The views of a scene show one set of named points, each view turned or mirrored, shifted and resized as a whole, with a little noise and some points left out.
In the rows, zero is written as 100.

Scene 1
View 1
Z_887: [105,  85,  95,  80,  90, 104,  74, 102, 123,  71, 114,  88, 115,  89,  97,
  97, 103,  85,  88, 100, 122, 104, 114, 121]
Z_750: [ 90,  73, 112, 101,  91,  93,  76, 104,  94,  85,  96, 123,  95,  93,  99,
 124,  93, 100,  85, 110,  94, 130, 100, 110]
Z_127: [115,  79, 107, 104,  96,  99,  78, 102,  80,  98,  97, 139,  86,  84,  96,
 108, 104,  99,  71, 123, 112, 110,  95, 127]
Z_599: [ 80,  82, 110,  92,  88,  83,  75, 113,  99, 109, 101, 114,  97,  90,  95,
 117, 102,  86,  96, 110, 102, 135, 106, 101]
Z_294: [ 80,  77, 108,  92,  88,  89,  74, 108, 107,  86,  99, 106, 106,  93,  99,
 122,  94,  93,  99, 100,  94, 133, 104, 104]
Z_632: [ 87,  82, 108,  89,  89,  80,  87, 113,  97, 111, 108, 121,  91,  89,  97,
 112, 100,  93,  81, 125, 106, 131, 113,  99]
Z_811: [102,  86,  92,  74,  86,  75,  98, 115,  99, 116,  93, 125, 106,  77, 108,
  99,  99, 101, 109, 113, 103, 113, 101, 118]
Z_165: [ 88,  69, 108,  92,  87,  90,  85, 100, 107,  69,  96, 120,  98,  94, 106,
 125,  86, 113,  89, 108,  86, 133, 102, 108]
Z_132: [ 94,  87,  88,  66,  88,  80,  98, 120, 115,  96, 109,  94, 126,  83, 109,
  99,  87,  97, 109, 102, 103, 114, 115, 109]
Z_202: [ 97,  83, 103,  93,  97,  94,  79, 115,  98,  95, 114, 104, 107,  90,  95,
 108,  93,  87,  81, 112, 112, 118, 113, 109]
Z_335: [ 84,  85, 103,  78,  82,  67,  92, 114, 100, 130,  97, 128,  88,  82, 100,
 108, 109,  93, 100, 123, 104, 132, 106, 101]
Z_994: [ 86,  73, 114,  98,  86,  86,  79, 101,  97,  96,  94, 132,  83,  91,  98,
 124, 100, 102,  83, 119,  95, 136, 100, 105]
Z_481: [115,  81, 101,  97,  96,  96,  82, 109,  79, 102,  90, 135, 100,  81, 102,
 106,  97, 100,  89, 111, 105, 106,  89, 131]
Z_664: [108,  80, 101,  90,  90,  96,  81,  99, 103,  85, 101, 121,  96,  86, 100,
 105, 103, 100,  81, 114, 111, 111, 102, 123]
Z_978: [ 88,  66, 111,  96,  84,  94,  83,  94, 108,  61,  91, 125,  95,  96, 106,
 129,  86, 117,  86, 108,  83, 134,  98, 110]
Z_75: [115,  78, 100,  91,  92,  97,  90, 101,  99,  81, 106, 125,  95,  87, 103,
 103,  97, 107,  71, 123, 111, 108, 107, 122]
Z_669: [ 82,  68, 114,  96,  84,  88,  81,  98, 106,  76,  95, 124,  89,  95, 103,
 129,  91, 108,  85, 112,  87, 140, 103, 103]
View 2
Z_481: [ 90, 100,  73, 155,  91,  68, 138,  77,  87,  85, 105,  95, 141, 109,  94,
  85, 100,  99, 103, 120,  98,  89,  99, 103]
Z_887: [ 96, 113,  80,  97,  67, 120, 122,  49, 101, 110,  85,  77, 126, 114, 110,
 122, 102,  87, 123, 113,  95,  49, 100, 114]
Z_664: [ 88,  97,  85, 124,  90,  99, 133,  72,  87,  98,  94,  87, 130, 113,  91,
 101,  92,  96, 111, 114,  99,  78,  90, 104]
Z_994: [ 67,  86, 110, 125,  84,  95, 148,  98,  94,  98,  90, 105, 114, 117,  59,
  88,  97,  92,  90, 123, 100,  95,  92,  99]
Z_335: [ 65,  99, 115, 137,  91,  79, 132,  77,  92,  90,  94, 149, 109, 116,  70,
 117, 107,  85,  89, 131, 124,  76, 107,  88]
Z_978: [ 68,  67,  96,  99,  86, 116, 162,  90, 111,  92,  90,  73, 114, 118,  67,
  83, 115,  98,  88, 114,  86, 102,  88, 113]
Z_599: [ 71, 109, 111, 126,  63,  90, 138,  86, 104, 103,  88, 120, 112, 117,  65,
 101, 107,  80,  92, 129, 104,  73, 109, 102]
Z_132: [ 87,  93,  83, 104,  76,  93, 142,  43, 116,  88,  85, 116, 115, 115, 108,
 135, 137,  79,  93, 123, 109,  53, 122, 108]
Z_750: [ 75,  92,  98, 122,  73,  96, 151,  94, 102,  99,  90,  90, 120, 116,  67,
  84, 103,  90,  93, 121,  90,  90,  96, 107]
Z_669: [ 65,  77, 108, 105,  81, 111, 157,  97, 106,  98,  86,  91, 110, 118,  57,
  89, 109,  91,  87, 119,  93,  96,  92, 106]
Z_294: [ 68, 101, 101, 108,  59, 105, 145,  80, 118, 101,  88,  99, 110, 118,  70,
  96, 119,  83,  93, 124,  93,  76, 107, 112]
Z_165: [ 72,  71,  96, 103,  81, 110, 160,  86, 111,  93,  87,  83, 113, 117,  70,
  92, 115,  93,  88, 116,  90,  94,  94, 111]
Z_632: [ 82,  93, 113, 128,  81,  87, 145,  89,  87, 104,  79, 124, 113, 116,  70,
 112,  96,  81,  91, 126, 110,  73, 103,  91]
Z_75: [101,  85,  84, 128,  96,  92, 143,  77,  80,  99,  85,  86, 133, 112,  96,
 106,  88,  95, 106, 113,  98,  78,  90,  99]
View 3
Z_664: [ 97, 114, 121, 104, 113,  99, 104, 121,  67, 100, 105,  84, 115, 113, 111,
 123, 109, 115,  83, 114,  87, 108,  88,  98]
Z_632: [107,  98, 121, 100, 109,  97,  94, 114,  58, 121, 124,  84, 126, 111, 116,
 104,  89, 118,  95, 131,  91, 107,  91, 103]
Z_294: [ 91, 112, 106, 102, 117,  86,  89, 116,  52, 113, 108,  89, 123, 113, 102,
 130,  83, 117,  89, 140,  84, 116, 100, 115]
Z_750: [ 94, 110, 112,  99, 109,  91,  96, 124,  68, 108, 100,  84, 123, 115, 105,
 123,  79, 121,  89, 130,  92, 103,  99, 107]
Z_75: [104, 108, 122, 100, 113, 104, 102, 119,  71, 101, 102,  82, 112, 112, 116,
 116, 111, 114,  82, 107,  92,  98,  91, 101]
Z_165: [ 83, 108, 110, 103, 120,  89,  87, 123,  75, 115, 100,  91, 111, 116,  97,
 128,  83, 117,  85, 126,  94, 103, 106, 113]
Z_669: [ 83, 103, 117, 102, 114,  86,  87, 129,  75, 119, 107,  89, 118, 118,  98,
 125,  74, 117,  89, 130,  96, 105, 104, 110]
Z_481: [108, 126, 109, 102, 108, 110, 114, 111,  74,  92,  96,  77, 122, 109, 105,
 108, 102, 126,  86, 119,  89,  97,  85,  91]
Z_599: [101, 107, 113, 101, 108,  91,  95, 113,  50, 115, 119,  85, 132, 112, 110,
 114,  82, 121,  96, 141,  83, 115,  92, 105]
Z_202: [109, 105, 113,  98, 114,  97,  96, 111,  44, 105, 108,  83, 121, 110, 122,
 122, 102, 113,  87, 123,  85, 108,  93, 113]
Z_335: [104, 109, 120, 109, 109, 101,  99, 104,  61, 125, 138,  87, 129, 110, 105,
  90,  91, 124,  98, 143,  84, 117,  84,  94]
Z_994: [ 92, 105, 121, 101, 105,  91,  96, 127,  74, 115, 112,  84, 126, 116, 104,
 114,  76, 122,  94, 132,  94, 104,  96,  99]
Z_811: [104, 124, 108, 112, 120, 109, 102,  94,  67, 112, 123,  88, 116, 107,  96,
  95, 109, 124,  89, 133,  81, 112,  83,  96]
Z_887: [ 96, 116, 116, 104, 126,  93,  96, 114,  39,  97, 106,  88, 108, 112, 118,
 143, 127, 103,  76, 113,  73, 125,  89, 116]
Z_127: [108, 113, 125,  98, 100, 106, 114, 126,  76,  92,  98,  74, 125, 113, 117,
 110, 100, 122,  88, 112,  94,  96,  84,  87]
View 4
Z_481: [109,  89,  90, 115, 107,  95, 100, 109, 109, 101,  90, 105, 105, 102, 112,
 101,  82,  97, 105,  95, 100,  84, 103, 109]
Z_202: [110,  98, 107, 103, 102,  89, 108, 103, 115,  99,  86, 101,  82, 100, 101,
 115,  89, 106,  97,  88, 108,  96,  98, 107]
Z_664: [111, 100,  97, 101, 103,  89, 103,  98, 107,  99,  93, 103,  99, 105, 107,
 103,  86, 103,  93,  95, 100,  91, 102,  99]
Z_887: [102, 105, 106,  89, 100,  86, 115,  92,  96,  96,  83, 111,  84, 106, 109,
 108,  97, 110,  81,  82, 107, 100, 112,  92]
Z_978: [124, 115,  98,  86, 122,  97, 102,  86, 109, 111,  92,  79, 102, 101, 106,
 104,  91, 101, 106, 112,  98,  96, 110, 103]
Z_632: [121,  97, 105,  96, 103,  93,  98, 108, 120, 103,  95,  90,  83,  96,  97,
 112,  93, 109, 100, 101, 105,  93,  84, 102]
Z_165: [123, 110, 100,  87, 118,  97, 102,  91, 109, 111,  90,  83,  96, 100, 106,
 106,  94, 104, 105, 108, 100,  96, 106, 103]
Z_994: [124, 106,  97,  97, 110,  92,  99, 103, 119, 100, 100,  80,  94,  97, 102,
 108,  85, 100, 106, 109, 100,  90,  94, 105]
Z_127: [111,  97,  92, 116, 102,  89, 100, 101, 118,  96,  98, 104, 106, 108, 104,
 105,  73,  97, 100,  96,  98,  86,  98, 110]
Z_294: [118, 105, 104,  87, 112,  92, 110, 103, 107, 101,  88,  81,  81,  92, 107,
 112,  97, 103, 104, 101, 107,  95, 107, 103]
Z_669: [126, 113, 101,  87, 117,  94, 102,  94, 115, 106,  95,  76,  94,  98, 102,
 109,  90, 103, 106, 111, 100,  95, 101, 104]
Z_132: [111,  86, 107,  86, 107,  99, 102, 109,  96, 112,  76, 105,  78,  94, 110,
 105, 115, 114,  95,  90, 111,  97,  99,  93]
Z_599: [119,  98, 104,  94, 104,  89, 106, 114, 115,  96,  93,  83,  77,  90, 104,
 113,  93, 103, 104,  99, 107,  91,  95, 104]
Z_335: [123,  85,  99,  96, 100,  92,  93, 125, 115,  98, 100,  88,  81,  88, 103,
 105,  98, 106, 101, 104, 105,  85,  79,  96]
Z_811: [115,  80,  94, 100, 104,  98,  94, 120, 102, 106,  89, 102,  92,  93, 112,
  98, 103, 106, 101,  97, 104,  84,  91,  96]

In a view up to two points have been moved. Name them for each view, in the order of its rows, or write -.
view 1 => Z_75
view 2 => -
view 3 => -
view 4 => Z_202, Z_632
